Points, in no order, along strands that fork, close into loops and pass close to each other.
In the rows, 128 means zero.
Points whose rows are less than 131 apart are linked; no others are. Some points are linked to none.
nal: [156 163 112 135 151 102 105 153 134 144 130  99 144  83 122 102 142 172
 129 139 111 137 105 171 114 121 101 136  67 133 128  83 124 138 128 127
 118 136 139 172 125 103 118 161 129 101 134 120 130 119 100 151 130 107
 102 123 138 157]
pog: [ 93 152 157 110 120 101 158 107 130  91 172 104  97 161 136 154 124 148
 137 148 145 116 156 104 105 107 126  96 140 171 109 115 106 129 151 155
 108 115 107  88 109 115 146 135 137 179  90 113 126 134  45 147 152 149
 143 139  75  52]
puzok: [142 148 172 100 129 153 185  93 119 110 121 116  91 172 161 141 126  86
 114 131 164  99 158 107 123 149 101 129 149 124 143 131 124 160 136 140
 127 103 109  88 163 128 112 135 147 162 133 119 139 112  73  97 130 124
 153 139  83 135]
lar: [125 130 112 147 136 105 127 139 107 179 146 118  57 126 111 152 127 195
  98  99 137 122 124 100 120  94 142 137 113 160 128  64  45 123 129 149
 105 122  71 114  76 155 143 158 135 163 112 110 100 153 103 157 138 107
 127 172 144 151]
tono: [165 161 143 123 141 151 126 143 124 132 116 119 140  79 137  90 123 126
 141 145 159 131  85 141  96 133  99 121 115 118 136  91 160 169 149 104
  97 124 150 140 139 102 107 130 115 105 120 109 135  97 110  84 158 115
 140 108 112 177]
gefo: [134  87 103 143 111 119  93 144 118 133 133 172 185 118 124 122 139 131
 138 125  82 152 166 135 152 144 172 123 146 118  96 187 135 100 135 124
 145 155 146 148 141 139 133 106 107  96 118 131 114 123 191 123 122 147
 125 104 158 109]
Bur: [143 154 137  94 115 121 129 122 152  66 150  98 114 123 146 135 140 125
 144 148 173 118 101 173  92 126  89 144  92 144 153  86 193 124 123 133
 104  93 149 125 137 110 119 128 156 129 124 142 136 125  47 181 133 124
 142 131  58 124]
lolu: [ 66 140 150 116 132 114 152  96 132 107 157  96  67 198 151 155 115 157
 118 122 132 120 132  87 126  98 123 114 170 139 105 130  80 114 118 155
 124 123  80  66  84 126 126 129 132 164 116 121 131 163  94 153 140 125
 156 173 104  69]
gepi: [130 119 132 112 107 148 128 124 139 104  94 123 146 134 128 147 139  84
 153 116 145 122 109 174 136 148 107 159 137 105 161 132 175 125  94 127
 124 132 151 116 136 136 118 123 153 120 147 146 134 131 126 156 102 137
 130 120 124 148]
tute: [114  91 108 116  78 142  96 106 152  63 143 130 161 122 129 129 133  99
 162 155 145 141 122 147 123 139 111 109 136 124 131 136 250  84 114 124
 148  85 184 139 118 138 143  82 115 106 101 138 143 158 112 141 111 181
 134 113  49  60]
nul: [109 151 130 139 112  94 132 138 137 126 173 127 112 134 114 136 111 177
 131 136 113 144 173  98 110  92 141 102 123 175 112 138  77 125 157 134
 107 123 117 121 121 126 147 157 150 152  88 114 119 133  99 146 138 124
 110 144 108  75]
Kidi: [139  80  87 144 109 105 144 126 115 139 129 181 172 118 100 135 144 122
 148  99 109 142 169 105 135 144 174 101 147 135 132 157 106 137 163 134
 159 143 144 127 152 153 175 120 101 155  95 120 119  88 150  85 118 147
 117 103 132 107]
Dutal: [164 147 104 122 139 116 133 153 148 114 153 135 144  74 110  82 114 159
 155 147 156 143 103 126  75 113 123 109  93 171 140  84 161 159 174 113
  94 121 155 147 148  98 139 111 103 122  83 113 136  89  98  72 173 134
 113 119  79 143]
resut: [119 120 122 129 162 116 126 167 136 150  98 108 160 140 130 119 130 131
 111 107  78 126 108 161 165 141 138 164 106 113 138 139 103 119  92 137
 151 156 108 167 126 123 116 146 136 112 172 143 137 141 172 151 104 113
 100 122 194 141]
rav: [121 126 139 124 149 143 153 121 124 160 112 115  79 147 130 139 134 115
 103 106 138 102 108 124 146 142 118 152 139 122 156  92  92 141 101 135
 140 128  94 110 109 145 116 146 144 146 154 131 123 132 146 140 130 108
 137 131 138 181]
bara: [123 119 151 164 136 174 128 127 108 174  96 144 130 104 121  99 109  96
 117 137 143 120 111 111 150 136 141 131 159  86  91 147 128 152 140  99
 120 158 130 138 123 126 124 115  96 116 162 123 113 128 187  91 138 125
 157  98 182 183]
bina: [115  86 144 113  87 172 112 105 125  78  97 140 131 181 139 168 135  56
 148 120 126 115 153 132 158 139 120 125 169  88 126 192 200  77  87 126
 133 110 156  94 129 159 108  82 131  99 136 153 140 172 155 142  89 165
 154 134 129  94]
Vonib: [177 189 124 160 156 115 107 171 118 175 132 117 133  74 126  97 114 179
 121 135 122 143 117 116 106  94 108 107  71 128 110  99  95 153 174 100
  88 116 125 186 137  87 127 148 115 106 114  98 136 119 117 101 152 103
 112 139 164 147]
lub: [128  78 126  91 113 135 127  95 114 110 100 170 155 173 153 148 150  57
 123 122  94 122 181 118 169 158 151 112 176 109 102 224 170  71 110 134
 143 114 134  94 145 153 125  72 114 120 128 139 137 120 157  98 102 160
 151 111 146  94]
Lun: [130 143 181 144 147 172 144 110 110 148 126 124 100 144 144 110 105 106
  97 157 136 124 139  84 136 138 123 109 164  99 107 160 106 144 153 101
 136 128 112 112 134 119 103 129 113 116 140 116 129 115 144  83 140 113
 168 139 145 150]
Dom: [109 150 155 121 118 114 144 113 132  96 176 103  90 137 129 145 113 150
 142 164 159 119 135 122  92 103 112 104 125 166 106  98 129 130 154 129
  98 103 122 101 101 109 143 128 124 155  91 113 121 136  55 160 163 139
 158 132  72  75]
tupug: [116 117  84 161  94  90  98 140 137 135 155 142 128 101  95 140 131 186
 152 122 129 157 133 133 111  93 149 124 108 149 127 114  94 127 129 150
 142 131 136 135 105 148 158 156 139 136 113 133 101 128 141 183 118 125
  95 138 116  98]
domu: [126 180 140 126 167  91 138 148 126 157 142  98  96 130 144 136 128 177
  71 127 116 135 140 118 120 114 110 133  73 154 134  98  63 127 135 126
 102 100  72 145 126 118 105 160 150 144 114 109 138 135  79 142 134  99
 116 159 132 132]
rigot: [158 123 141 123 139 139 162 110 111 160 103 130 101 113 129 134 146 113
 128 109 188 111 117 145 137 152 116 131 116 126 155  64 117 177 135 124
 120 120 110 105 131 148 138 149 133 168 132 112 113  86  90  89 148 129
 133 105 105 201]
liv: [137 173 130 140 135 101 125 160 127 139 173 124 116 118 124 122 106 180
 110 142 100 146 159  89 104  84 127 104 103 163 111 135  76 138 172 112
  93 115 113 150 137 105 131 158 145 122  90  99 129 126 105 124 139 103
 112 152 133  93]
tozin: [144 112 116 116 133 127 134 136 125 126  97 139 192 101 125 116 147 105
 147 116 126 142 116 171 123 153 128 136 130 121 140 138 170 141 141 110
 131 145 156 141 155 124 128 119 120 109 126 129 137  97 139 100 130 140
 118  85 127 151]
ketob: [126 120 111  92 109 114  85 122 161  52 140 118 177 120 127 121 153 109
 157 148 133 143 112 181 116 145 100 141  97 139 156 134 235 104 109 141
 148 111 164 142 155 125 125 111 156 107 130 161 156 127  92 157 106 150
 108 122  59  85]
tazun: [164 159 119 133 162 129 131 154 127 142 133 125 152  79 127  91 127 150
 145 133 138 138 111 128  96 124 118 117  94 141 140  97 136 173 185 106
  99 126 139 152 153 102 125 126 109 111 102 104 134  85 119  69 166 123
 112 115 114 164]
rozak: [107  95 128 118  81 153 114  99 137  70 123 135 144 160 136 163 144  75
 158 130 136 133 144 144 139 135 112 113 156 105 135 157 216  82 108 132
 147  95 166 111 133 150 130  86 125 118 118 144 139 159 121 147  97 171
 148 123  82  69]
vem: [124  88  83 145  94 112 106 118 142 115 136 156 172  81 100 128 143 135
 172 127 139 151 124 147 114 141 146 112 134 138 128 114 176 130 138 129
 146 137 174 135 126 142 161 113 104 132 103 134 115 112 140 133 129 153
 111  98  91 117]
fakob: [148 119 146 121 104 159 152 105 123  99 119 116 102 128 132 157 151  91
 154 113 202 104 103 154 114 151  95 141 133 118 156  73 174 157 115 138
 111 103 154  98 132 141 145 123 136 156 130 128 120 115  62 144 132 141
 153 112  79 166]
nerig: [118  88 115 122 132 124 177  90 109 141 101 154 137 167 122 150 141  80
 107 103 109 112 171  93 151 164 160 107 171 130 136 162  86 134 127 149
 164 144 114 102 152 155 155 121 108 177 123 122 123 102 139  78 112 144
 126 117 130 114]
Dod: [158 186 142 166 181 140 113 167 114 182 118 106 118  96 141  98 113 160
  93 136 109 134 116 106 136 125 112 125  86 106 112 113  81 142 151 107
 122 118 101 181 134  93 118 161 118 109 139  98 143 130 129 112 135  96
 123 151 198 156]
Rozil: [ 93 138 116 115 123 109 105 125 149 109 141 118 124 162 141 146 128 153
 118 127  87 131 127 143 136 122 131 135 135 123 130 148 110  98  90 144
 152 137 116 120 109 136  97 133 146 104 141 134 133 157 155 171 110 127
 112 146 124  86]
bor: [120  91 121 107 120 118 176  88 118 112 104 149 147 164 134 159 158  72
 124 103 109 118 164 110 144 168 140 111 163 119 138 174 134 112 124 154
 161 121 136  91 157 158 134 105 122 172 110 135 136 104 120  85 102 153
 135 109 111 104]
Tof: [ 96 157 124 115 113 107 104 119 155  93 151  99 111 153 144 150 126 160
 126 145 109 134 127 158 115 107 108 133 112 132 126 127 136 102 100 138
 141 117 123 109 102 124  96 133 157 110 133 131 137 158 109 195 122 129
 124 148  93  83]
Vam: [131 100 129  81 116 129 152 100 109  94  90 159 162 179 158 159 155  52
 123 111 107 117 182 122 146 164 133 132 155 111 139 212 169  84 116 144
 136 113 142  95 180 146 117  87 140 150 135 145 146 112 123  83  95 154
 143 117 124 111]
Faf: [115 120 146 115 117 155 138 119 133 107 104 119 123 165 134 157 133  83
 131 115 128 115 129 138 142 137 112 149 158 100 148 155 142 113  87 136
 135 125 134  98 130 141 104 116 144 120 149 147 139 141 150 152 107 129
 140 128 131 136]
pagid: [132 130 116 153 104 131  88 143 134 120 170 144 145 112 128 116 111 161
 134 154  88 147 145 126 118 107 137  97 139 130  92 154 127 116 136 117
 126 146 158 153 115 109 119 122 120  78 113 123 119 150 162 144 131 134
 126 125 129  96]
veraz: [115  66 131 117 114 146 118  91 114 121 114 173 141 174 134 146 146  76
 117 121  98 126 175 108 174 143 162 104 185 108  84 210 153  70 107 134
 147 130 125  98 119 158 129  72  94 105 129 140 124 134 190 109 105 159
 154 109 166  91]
zon: [101 103 111 158 135 134 118 144 127 166 137 144 107 144 116 119 117 156
 112  99  95 137 122  85 149 107 162 139 156 117 122 127  66 128 110 131
 144 158 103 131  94 141 140 128 111 120 148 132 112 163 204 148 122 115
 119 147 187 137]
nuno: [ 93 156 163 111 124 123 163  95 135  97 155 105  75 187 161 157 119 134
 117 141 140 113 151  91 122 111 114 105 162 146 111 136  91 123 131 150
 123 117  92  82 106 119 117 132 135 166 114 115 132 144  74 137 138 135
 155 158  87  78]
feso: [157 128 143 118 125 146 156  98 110 129 123 125  88 124 133 147 152 114
 132 115 199 101 110 150 117 149 102 133 122 133 153  61 136 169 127 133
 116 115 121 101 125 141 141 142 133 166 118 112 114  95  64 120 150 132
 143 110  76 186]
goz: [142 145 116 138 124 112 125 129 124 159 141 109  87  99 122 144 140 159
 116 124 149 114 103 146 111 124 111 133 108 138 125  62 105 137 130 131
 109 129 119 124  89 136 125 147 126 142 126 120 106 128  97 158 138 114
 136 135 116 176]
vebo: [ 96 122 184 106 160 173 150 110 116 126 111 125  65 201 147 115  95  86
  83 131 124  96 138  63 157 127 129 151 184 101 136 179 110 120  92 114
 153 131  86  91 130 128  95 126 138 125 182 153 130 160 175 109 110  98
 152 172 168 150]
Taz: [143 117 179 113 111 198 114 126 108 109  75 131 133 141 137 129  99  53
 138 157 143 108 132 137 160 143 128 162 160  77 118 204 181 113 105 103
 104 142 150 120 154 122  95 100 141  85 167 145 129 150 166 123 108 122
 155 133 172 152]
Labo: [104 108 133 113 181 132 139 164 128 161  97 113 130 156 135 116 117 116
  89  98  89 111 101 123 174 130 146 171 125 124 152 135  90 119  85 127
 150 146  83 151 120 133 120 138 137 124 190 153 137 156 191 149 108 107
 106 130 211 161]
rilit: [145 173 134 180 179 141 108 182 119 197 122 118 110 103 141 104  99 166
  93 125 105 129 126  88 150 107 124 128  93 103 105 115  65 136 138 112
 127 120  90 189 122 107 135 163 111 107 149 109 136 154 147 115 119  88
 119 159 230 162]
pesuf: [163 139 127  94 136 139  92 158 133  96 113 125 187 101 136  76 121 117
 160 157 100 131 100 181 104 137 110 130 110 110 130 137 201 116 124 120
 114 149 171 179 151  84 104 115 125  63 136 133 155 119 126 105 134 128
 110 107 130 131]
let: [172 170 157  92 163 139 115 157 124  97  95 100 172 113 151  78 125 104
 136 141 118 123  93 177 111 141  90 145  99 107 147 141 173 137 134 119
 108 131 149 167 173  85  84 139 146  80 143 128 164 102 107  95 132 110
 119 125 146 152]
sigog: [123 137 141 130  99 129 131 109 141  91 171 111 104 108 125 136 116 140
 157 163 174 116 113 125  89 117 115 108 128 163 111  77 166 123 150 126
 112  99 153 116  97 109 158 114 114 149  96 123 121 137  64 158 161 144
 159 116  59  93]
Rano: [102 102  87 157  99 102  85 126 146 121 143 137 151 110 106 147 138 168
 156 125 105 156 127 143 133 116 157 128 133 127 121 141 127 104 106 156
 166 143 147 130  92 151 146 133 125 117 129 144 106 146 182 183 111 146
 100 136 129  80]
tav: [124  92 156 146 122 180 154  94 109 155  99 155 119 135 117 122 123  73
 121 129 143 120 133  92 148 147 154 116 185  92  99 167 123 139 139 113
 138 152 133 104 127 142 140 104  97 135 139 127 118 122 171  86 126 139
 163  99 156 158]
baza: [145 170 147 101 147 118 132 142 133 125 116  88  96 139 149 138 146 140
  99 121 144 114 105 171 120 136  85 167  79 127 159  88 122 126  96 138
 113 111 113 125 130 120  91 161 169 131 150 133 140 131  82 171 112  99
 127 145 120 175]
Bafid: [101  96 139 147 135 163 131 110 127 154 129 150 102 161 117 128 115 116
 108 117 107 130 133  72 154 123 156 122 190 106 112 154  90 122 106 121
 146 156 112  99  99 142 127 108 100 115 147 144 116 155 201 129 126 133
 144 136 177 135]
demot: [155 138 126 132 124 144 117 141 125 145 104 121 144  73 139 101 129 122
 152 135 174 126  77 161  96 131 103 130 119 111 130  81 168 170 133 108
 101 147 159 141 121 113 121 127 111 106 140 120 124 107 117 104 149 127
 132  93 123 193]
Kas: [116  86 102 155  91 133 109 116 129 136 113 156 167  94 111 132 140 117
 156 127 133 143 122 147 126 146 144 122 154 106 111 131 159 122 120 126
 144 152 163 130 109 142 146 105  95 117 128 135 116 135 172 141 123 158
 124  88 135 128]
Razif: [172 176 104 143 134 100 102 179 135 139 156 124 126  66 102  88 109 194
 143 151 122 150 116 126  79  83 113 106  62 156 111  90 121 141 170 115
  77 129 147 187 134  85 143 139 126 109  92 117 129 125 101 119 157 102
  99 143 131 125]
Reku: [ 92 155 121 104 118  92 113 114 156  80 158 102 119 133 130 146 136 161
 133 145 129 130 125 160 107 111 114 128  97 160 127 112 151 108 120 142
 132 105 130 111 115 124 117 139 153 141 118 136 133 140  85 192 130 129
 123 137  67  72]
puneg: [101  97 147 116 172 153 149 149 122 166  85 122 125 157 121 117 106  84
  93 106 117  99 104 118 185 127 150 179 151 116 144 158 107 126  90 120
 144 143  88 141 125 134 119 129 142 129 194 153 129 156 200 127 116 115
 127 119 211 163]
Biki: [104 111 104 115  88 125  91 107 163  51 156 113 159 121 121 126 134 116
 158 157 153 142 114 160 116 129 108 130 108 143 143 118 252  94 113 131
 153  80 170 140 135 133 142 101 136 127 118 155 150 150  94 159 115 166
 125 128  38  56]
rinob: [123 150 136 162 187 147 131 165 111 201 109 112  80 121 128 105 110 159
  78 114 120 114 107  87 162 123 130 147 111 117 136  93  69 135 111 110
 136 124  66 166 105 124 136 154 118 131 175 119 127 156 162 120 126  96
 132 159 216 188]
kekuz: [140 183 165 106 147 132 140 127 133 117 147 104 103 134 151 120 115 131
 106 153 129 123 127 135 107 130  94 124 114 136 130 118 123 134 146 112
 103 104 116 126 138  98  83 137 147 115 117 111 144 121  85 127 148  99
 146 136  99 128]
ros: [142 134 113 134  97 111 115 127 147 103 175 120 116  68 110 122 117 164
 168 165 179 130  98 134  77 107 119 105 104 175 115  55 172 133 158 121
  94 116 166 136  99 102 164 113 105 153  90 128 118 126  81 142 169 139
 131 117  64 122]
lital: [153 169 138  97 133 118 123 128 146  88 136  88 114 123 143 135 147 143
 126 143 148 120 105 182  97 133  85 150  82 137 154  84 163 133 110 136
 111 107 141 134 135 113 105 143 158 117 132 135 137 125  57 179 125 114
 129 135  84 148]
soza: [104  82 160  99 150 165 152 122 113 154  78 137 127 163 107 115 102  52
  99 119 123  96 116 103 192 129 163 176 175  96 136 195 137 116  98 119
 131 139 105 127 131 142 114 105 138 125 194 169 126 152 207 119 116 121
 132 121 214 160]
zas: [137 120 135 159 134 154 120 144 106 175  88 139 169  84 124 103 120 109
 133 132 145 128  98 141 138 138 136 140 139  90  96 131 134 159 145 107
 118 165 139 157 134 113 130 119  99 114 155 120 117 121 171  83 137 132
 140  87 188 188]
Ranar: [144 158 172  98 144 151 175 110 115 123 121 104  71 171 160 158 137  95
 104 120 181  96 139 123 128 149  94 147 126 121 163 108 121 156 114 145
 110  96  97  96 152 136 108 146 161 166 141 128 127 115  67 121 130 109
 153 151  97 169]
nuge: [137 117 136 124 126 147 130 140 127 145  76 116 151 112 126 123 129  88
 140 123 144 119  91 182 140 151 113 166 127  91 140 117 149 135 100 126
 118 153 144 141 132 124 118 137 140 108 168 144 127 132 148 143 118 126
 117  99 157 176]
vol: [126 108 170 113 136 172 148 125 104 141  79 131 137 151 130 123 105  49
 116 133 137 106 129 131 170 146 134 168 157  88 133 189 149 124 108 108
 122 139 125 123 154 130 102 116 146 120 173 146 126 127 170 110 111 117
 153 124 178 170]
Zigo: [116 122 105 127 123  83 137 127 134 117 159 143 166 139 131 141 140 142
 121 123  85 147 174 117 131 131 155 115 121 151 130 167  98 120 146 140
 153 125 131 135 159 133 134 137 138 145 105 127 130 109 135 110 122 137
 103 132 110  83]
Gib: [123 122 139 112  98 141 144 100 139  80 137 115 115 144 135 157 145  91
 150 128 178 119 114 154 107 142  95 135 127 125 162  94 181 135 121 140
 123  92 152 103 138 133 140 119 142 151 117 138 134 123  63 161 120 146
 147 127  59 117]
Pob: [155 139 120 156 147 135 114 165 105 170  96 139 187  68 130  90 121 129
 140 122 136 137  99 143 129 129 137 129 116  96 101 126 134 166 169 104
 114 163 134 174 149 104 133 127  91 100 147 108 126 111 164  64 150 130
 128  96 185 181]
tamik: [149 139 108 128 115 113 129 141 154  98 182 129 124  74  97  96 104 172
 173 161 170 138 107 123  69 103 130 105  89 196 131  76 166 146 174 119
  81 122 156 138 125  99 163 107 109 155  67 127 127 108  81 101 183 139
 126 126  59 109]
diduf: [147 174 124 139 127  91 105 173 138 124 173 123 128  93 100 107 104 191
 129 158 104 152 149 118  93  74 121 109  75 172 114 130 108 135 169 120
  84 120 146 178 136  92 139 145 152 112  88 110 133 127 101 131 144 103
  98 149 128  83]
golos: [104 113 100 145 129 115 131 126 114 168 144 131  69 148 106 150 125 175
 122  90 134 124 111  89 129 106 149 129 146 150 132  75  46 125 121 152
 137 135  85  96  73 163 155 137 123 165 121 118 101 148 141 158 136 116
 121 164 144 140]
Dutu: [114 151 163  98 120 132 172  93 129  87 137 110  94 191 168 165 133  98
 121 128 150  99 159 106 121 128 107 114 156 134 136 136 118 135 133 150
 127 109 108  80 148 126 112 129 142 172 123 128 148 132  60 112 127 136
 159 146  71  94]
Kedef: [126  84  92 165 101 111 144 124 114 160 131 173 137 122  99 145 136 126
 143  93 120 135 152 100 140 129 176 105 157 125 134 130  70 145 142 140
 152 153 123 121 128 161 171 134 105 156 103 124 105 118 167 114 120 135
 112 123 148 122]
viz: [ 87 147 126 120 142 104 137 126 145 125 151 114 112 174 155 142 124 155
 100 118  85 129 148 114 137 121 134 134 133 134 135 150  80 117 102 134
 146 132  87 114 119 130  96 141 149 126 134 130 142 146 146 141 117 113
 121 155 134 105]
Gam: [115 150 117 130 158  86 137 142 124 161 147 106  83 140 128 147 136 190
  86  95 113 132 133 108 126 109 140 139  91 167 145  89  43 130 122 140
 120 107  60 124 106 150 135 161 155 163 115 111 122 139 100 151 121 105
 104 172 136 136]
begig: [149 142 116 109 123 120  84 141 150  93 126 112 168  89 126  89 135 141
 159 157 112 136  93 194 105 141 105 141  97 122 131 113 195 116 106 135
 129 143 172 167 133  98 115 129 131  84 142 138 147 125 112 148 127 134
  98 109 105 123]
Lakub: [103 119 142 122 132 148 152 105 132 135 118 118  82 176 132 154 138 115
 120 110 138 111 115 119 133 139 120 137 161 117 146 115 108 130  97 145
 138 126 106  81 111 152 119 128 129 149 141 134 128 141 129 156 124 126
 145 140 118 140]
Gef: [101 100 100 159 130 122 129 137 121 170 145 143  85 143 105 141 120 165
 123  85 114 132 116  80 134 100 161 132 150 136 137  99  52 127 110 142
 141 151 101 110  81 157 156 130 123 147 134 132 104 160 180 156 124 113
 115 158 168 138]
Vemu: [165 151 112 144 162 121 116 173 114 181  89 120 175  66 128  95 134 139
 144 110 147 137  88 168 132 126 116 135  86 107 126  82 131 179 156 112
 109 147 130 176 148  98 136 153 107 111 147 108 130 106 134  81 144 123
 110  98 178 194]
vebe: [127 165 149 109 163 109 144 139 134 147 130  90  91 146 152 138 134 155
  79 122 123 116 122 145 129 132  97 153  92 135 148  94  88 132 105 137
 118 110  81 125 130 125  90 158 159 136 142 123 138 130  88 156 126  95
 128 156 128 151]
fipo: [126  85 110 151 107 137 100 127 124 149 117 160 167 116 119 125 127 123
 133 123 103 143 136 133 151 134 167 126 161 104  97 165 130 113 119 125
 143 162 149 141 117 138 133  98 106  94 135 138 104 138 200 133 119 151
 131 104 169 122]
lat: [110  62 127 130 118 149 118 103 123 140  92 165 152 147 114 135 126  84
 126 114 108 122 142 129 176 135 168 133 171  90  92 185 150  89  99 128
 138 152 133 119 109 157 131  77 106 104 141 153 110 150 208 137 110 157
 147  90 185 119]
pofen: [131  71  97 140  99 116 117 118 112 121 131 185 180 123 113 130 151 117
 141 118  94 147 172 119 143 150 178 100 160 130 105 192 151  95 144 132
 158 134 162 129 145 149 164  94  95 129  92 127 116 103 165 104 122 161
 130  94 138  84]
rup: [154 127 120 143 147 125 142 131 113 177 109 130 125  93 121 125 146 134
 130 108 169 126 116 148 142 144 124 135  94 129 151  62 109 175 150 113
 121 124 102 131 131 141 143 155 121 152 129 108 118  85 116  88 150 129
 116 107 133 198]
Fisa: [135 124 115 101 107 131  85 124 155  73 129 120 172 118 131 113 133 116
 156 158 121 132 110 184 120 145 107 136 117 124 138 143 214 102 107 134
 146 128 171 149 140 118 115 113 152  87 132 144 152 132 121 159 107 145
 106 117  86  96]
sidir: [143  98  73 136  97  88 136 130 124 113 150 177 181  99  94 123 141 146
 161 114 123 156 167 110 110 121 172  99 124 172 140 150 128 137 177 137
 146 133 162 135 166 144 178 126 117 158  78 129 124  80 122  90 135 141
  98 116  99  83]
lafi: [116 135 118 129 158  94 134 149 139 146 122 120 157 149 152 132 138 146
  94 107  81 130 144 135 151 144 141 148 105 133 145 147  84 123 116 134
 152 131 102 145 147 128 115 150 143 126 143 132 146 127 157 136 111 112
 103 134 161 126]
nesi: [152 138 113 145 165 116 139 153 118 175 102 129 151  91 127 119 146 137
 127 107 134 134 115 150 143 140 123 139  85 125 147  85 104 171 151 109
 125 133 116 150 140 124 142 157 124 131 137 110 127  97 126  97 137 115
 108 104 158 187]
veva: [133  87  77 124 110  90 131 120 140  88 153 169 183  89  84 114 141 135
 173 125 127 153 142 117 110 137 164  99 117 174 147 133 172 129 169 136
 149 123 168 133 166 135 182 109 111 158  79 138 136  85 103  86 139 164
 101 113  61  78]
Satu: [126  74  79 137  92 111 119 106 132  96 138 169 186  91  95 123 151 119
 174 121 135 155 136 134 124 145 152  98 138 146 127 137 189 113 140 134
 163 117 178 132 137 148 171  97 100 144  88 137 126 107 126 110 125 171
 115  95  81  82]
tuf: [114 161 106 107 125  76 100 125 166  83 170  96 139 104 112 126 140 176
 134 156 123 145 125 164 105 109 117 137  63 176 138 115 151 113 125 149
 137 110 134 136 126 119 116 144 163 135 117 143 138 120  79 180 126 125
 101 136  69  80]
vup: [ 75 128 126 125 130 103 143 120 124 127 164 119  73 187 130 147 114 175
 115 106 105 140 144  64 127  92 148 118 158 156 120 133  37 120 120 154
 124 135  76  84  91 147 140 144 143 168 113 111 119 162 121 145 130 119
 121 179 135  78]
fuzo: [146 136  78 159  85  88  88 159 136 147 152 142 136  64  98 118 130 187
 165 133 138 159 119 142  95  82 137 118  88 153 118  86 117 140 148 134
 117 142 163 166 119 129 165 155 127 123 114 137 106 124 123 155 131 119
  89 130 124 128]
Pafe: [139 107 154 105  92 181  98 119 122  79  90 138 146 165 142 151 123  58
 156 137 128 116 158 144 161 149 121 148 160  85 119 205 207  80  90 115
 110 123 154 115 138 142  98  88 143  85 151 152 130 167 152 142  93 155
 153 137 148 119]
Lizag: [130 124 142 139 133 150 141 129 123 162  92 118 119 120 125 127 130 103
 118 118 145 112  99 153 146 142 117 154 127 102 134 113 121 142 104 118
 130 150 128 131 118 137 119 135 133 123 168 133 121 129 154 136 128 120
 132 105 163 187]
gika: [150 133 137 116 149 139 153 118 107 136 123 143 160 131 145 111 130 103
 113 131 106 130 154 106 126 152 140 113 148 127 119 174 131 135 173 109
 132 126 134 122 171 118 118 122 113 125 119 105 139  86 139  57 142 129
 139 111 122 130]
Teb: [ 92 105 104 133 118 124 102 119 140 114 140 138 125 159 124 147 125 152
 130 119  87 136 125 126 143 118 147 131 150 116 122 152 114  94  84 142
 160 144 123 114  93 152 109 110 129 106 134 143 119 164 190 171 112 140
 123 144 134  85]
nipi: [152 173 148 110 153 130 140 138 128 122 114 108 146 125 155 107 126 123
 111 139 111 126 126 150 122 141  95 139 103 118 141 140 137 144 139 106
 123 118 128 147 163  96  89 139 149 105 138 118 156 104 115 104 131 108
 125 122 126 144]
Mor: [130 164 179 148 133 164 144 107 119 134 151 123  77 147 141 118  95 129
  99 168 137 127 143  78 120 125 115 103 162 121  94 137  93 142 154 100
 115 125 110 109 111 109  99 138 113 119 122 108 128 127 112 109 149 108
 169 149 130 133]
pifu: [107  89 150 149 119 175 146  82 121 136 115 155 110 155 115 133 122  85
 121 130 128 122 145  82 151 137 151 101 195 100  93 158 113 119 131 130
 151 148 133  90 115 151 138  99  90 135 125 129 118 133 171 107 123 145
 162 122 143 126]
potez: [118  76 108 149 133 122 158 114 114 158 124 161 121 155 107 144 127 112
 115  85 102 122 161  69 151 136 181 110 174 131 130 146  55 133 134 146
 159 153 102 113 134 157 166 128 103 167 117 126 118 122 181  95 118 134
 119 132 164 121]
Rurav: [133 162 108 126 144  76 110 148 147 129 152 103 135 100 120 126 146 182
 122 137 110 142 121 164 114 117 114 137  57 164 141 102 105 127 133 138
 132 120 119 156 130 116 127 161 152 119 122 127 135 115  93 166 122 108
  87 136 110 119]
tegal: [118 129 178 127 143 179 155 105 114 140 105 124  79 174 152 121 107  80
  91 144 136 106 143  83 147 144 120 133 173 103 129 173 116 133 117 113
 142 128 105  99 136 132 104 132 133 130 161 135 132 131 154  95 124 106
 163 152 143 149]
Rike: [169 150  92 168 124  96  88 174 118 172 120 125 143  60 115 110 136 185
 143 130 131 147 100 157 107 109 122 128  63 138 114  65 113 149 143 125
 111 146 151 184 121 111 153 160 113 112 134 119 112 123 125 137 135 111
  93 128 156 163]
zusis: [101 128 114 142 117 104 128 134 130 138 168 143 105 162 122 145 115 166
 121 116  98 148 163  77 125  87 154 106 150 150 116 146  47 123 139 141
 128 132 107 114 113 145 145 150 141 145 101 111 114 143 138 139 117 118
 112 162 137  79]
par: [141 185 169 131 133 154 126 121 131 118 140 110  92 130 151 119 104 131
 114 163 134 117 117 124 106 126  90 121 130 114 110 123 125 132 132 107
 111 114 130 125 114  96  85 134 129 100 134 113 131 136 101 144 146 101
 160 136 115 142]

How many points has the smallest loop of links through each point below? Write 0 if it is on no loop.
vem | 9
lat | 12
Teb | 11
Lakub | 6
sigog | 0

A fork is a point with three links, a tip a point with one. Leave the first point through the second and follow the links. Name the first fork or tip that comes.
Pafe; Taz | Rozil
fipo; Kas | Kidi
Razif; diduf | nuno
sidir; veva | fipo
nipi; kekuz | vebo
nuno; pog | demot
lolu; vup | rinob
